A landscape with many peaks, sampled at points; each row gives a point and its height.
From any point a climber takes the steepest step (rise divided by distance) to one of its 5 nearest points. It stops when none of these is higher. Distance is the straight distance between rows; heights are no part of it.
lifim: [124 125 111 129 106 122 146 142 138]  height 356
rafar: [130 178  86 196 106 142 129 147 136]  height 212
letel: [130 120 120 123 126 110 143 143 139]  height 284
sige: [134 114 130 112 159  98 137 133 129]  height 462
viv: [126 140 101 145 121 117 146 144 139]  height 368
nupu: [115 179 112 168  60 179 133 135 124]  height 713
teke: [134  98 147  98 168 100 128 124 128]  height 509
boki: [132 110 133 108 115 119 139 136 136]  height 444
lefiv: [121 183 109 180  71 176 130 136 128]  height 484
Fisu: [122 124 121 123  78 144 145 140 133]  height 414
famol: [116 159 109 151  65 170 138 140 129]  height 354
rosag: [143  79 172  75 144 115 102 118 127]  height 363
Vir: [114 133 134 112  34 183 144 123 127]  height 204
nonas: [132 105 148 104 211  96 119 106 110]  height 369
gir: [130 116 132 112 188  90 135 124 125]  height 516
sive: [128 113 123 116 100 126 145 142 138]  height 525
fut: [124 209 120 205  73 187 118 133 120]  height 665
Mub: [130 115 132 114 180  92 136 126 126]  height 535
tusa: [136  81 166  80 205 124  69  82 104]  height 80
segil: [123 110 143 112 228  90 126 103 106]  height 42
mur: [141  81 170  78 179 114  90 103 117]  height 238
Kalor: [126 128 112 132  92 133 144 144 138]  height 334
budef: [120 171 101 175  84 157 133 143 135]  height 395
mive: [132  89 161  91 221 117  83  83 103]  height 160
tokun: [117 146 113 138  61 167 142 140 131]  height 317
bapiv: [127 147  97 154 147 101 146 142 145]  height 503
gad: [137  92 157  86 169 102 116 119 122]  height 467
zivin: [128 131 108 136 124 112 148 143 139]  height 281
nel: [135  74 168  77 208 132  47  69 105]  height 40
vemu: [129 143 102 148 131 109 144 143 139]  height 816
Degan: [126 106 135 107  91 131 138 140 137]  height 748
tamod: [124 153 100 156  89 145 141 145 134]  height 140
zudit: [128 147  93 161 158  92 147 139 143]  height 574
ribi: [123 194 102 202  85 172 122 140 129]  height 300
Zufak: [131  93 158  91 222 108  99  94 102]  height 100
Kudip: [125 183  97 196  91 159 126 142 133]  height 307
Rofa: [131 138 102 145 165  88 145 136 137]  height 813
Gan: [113 174 117 154  53 184 136 130 124]  height 412
labul: [143  72 173  77 193 126  65  83 111]  height 11
Zesu: [118 204 120 192  67 188 119 132 119]  height 253
Ruruv: [129  92 147  97  78 138 134 134 137]  height 306
vov: [120 148 109 145  76 151 142 144 133]  height 197
bisu: [117 140 123 128  52 171 144 134 128]  height 294
rifat: [140  83 167  80 153 112 103 116 126]  height 359
rezif: [141  80 168  79 127 114 110 123 132]  height 406
vilib: [126 110 133 111  65 150 142 136 134]  height 448
Namak: [121 197 109 192  72 182 122 133 123]  height 259
Gite: [135  98 146  98 138 110 130 132 133]  height 394
dar: [118 127 131 116  43 173 143 132 131]  height 275
Lotar: [135 105 142 104 183  96 128 120 121]  height 571
bofen: [136  91 152  92 132 113 124 130 132]  height 422
Divo: [130 135 107 141 176  83 148 133 135]  height 565
Bini: [113 164 126 138  40 189 136 129 122]  height 126
Pugem: [122 125 125 124  65 156 142 137 135]  height 391
defe: [139  83 161  82 109 125 118 129 134]  height 415
Fuz: [127 210 118 220  88 182 112 136 122]  height 291
geme: [142  84 167  79 165 111 103 114 123]  height 370
peki: [126 138 107 143 190  77 147 130 133]  height 466
tur: [125 160  85 176 122 124 143 146 143]  height 424
Nep: [128 123 127 123 207  78 139 118 122]  height 266
sepam: [139  85 164  85 196 111  92 100 111]  height 242
rukub: [126 138 105 142 153  96 145 140 138]  height 282
per: [133 101 153  98 195  98 121 112 115]  height 666
samor: [132  96 145  98 106 124 133 135 134]  height 505
digep: [123 129 119 134 219  74 143 115 117]  height 251
zuro: [129 133 111 136 144  97 145 140 138]  height 739
seg: [127 148  95 156 113 126 143 141 139]  height 797

Two climbers start at each pair of points below. Name the first point that both come to, or write -.
Kudip / Kalor | -
lifim / Pugem | Degan
rafar / tamod | seg

For each start below, name the point where the climber stops.
Vir | Degan
mur | per
gir | per
letel | vemu
Gite | per
bisu | Degan
defe | Degan
dar | Degan
sepam | per

Call two points neighbours if one is among the 5 nearest of the other. Go from one point of each pair to the other, from neighbour to neighbour, staying as high as possible. Name the lowest point that can't be avoided.
vemu / per | lifim
Degan / fut | tokun
Rofa / vemu | zuro
fut / nupu | lefiv
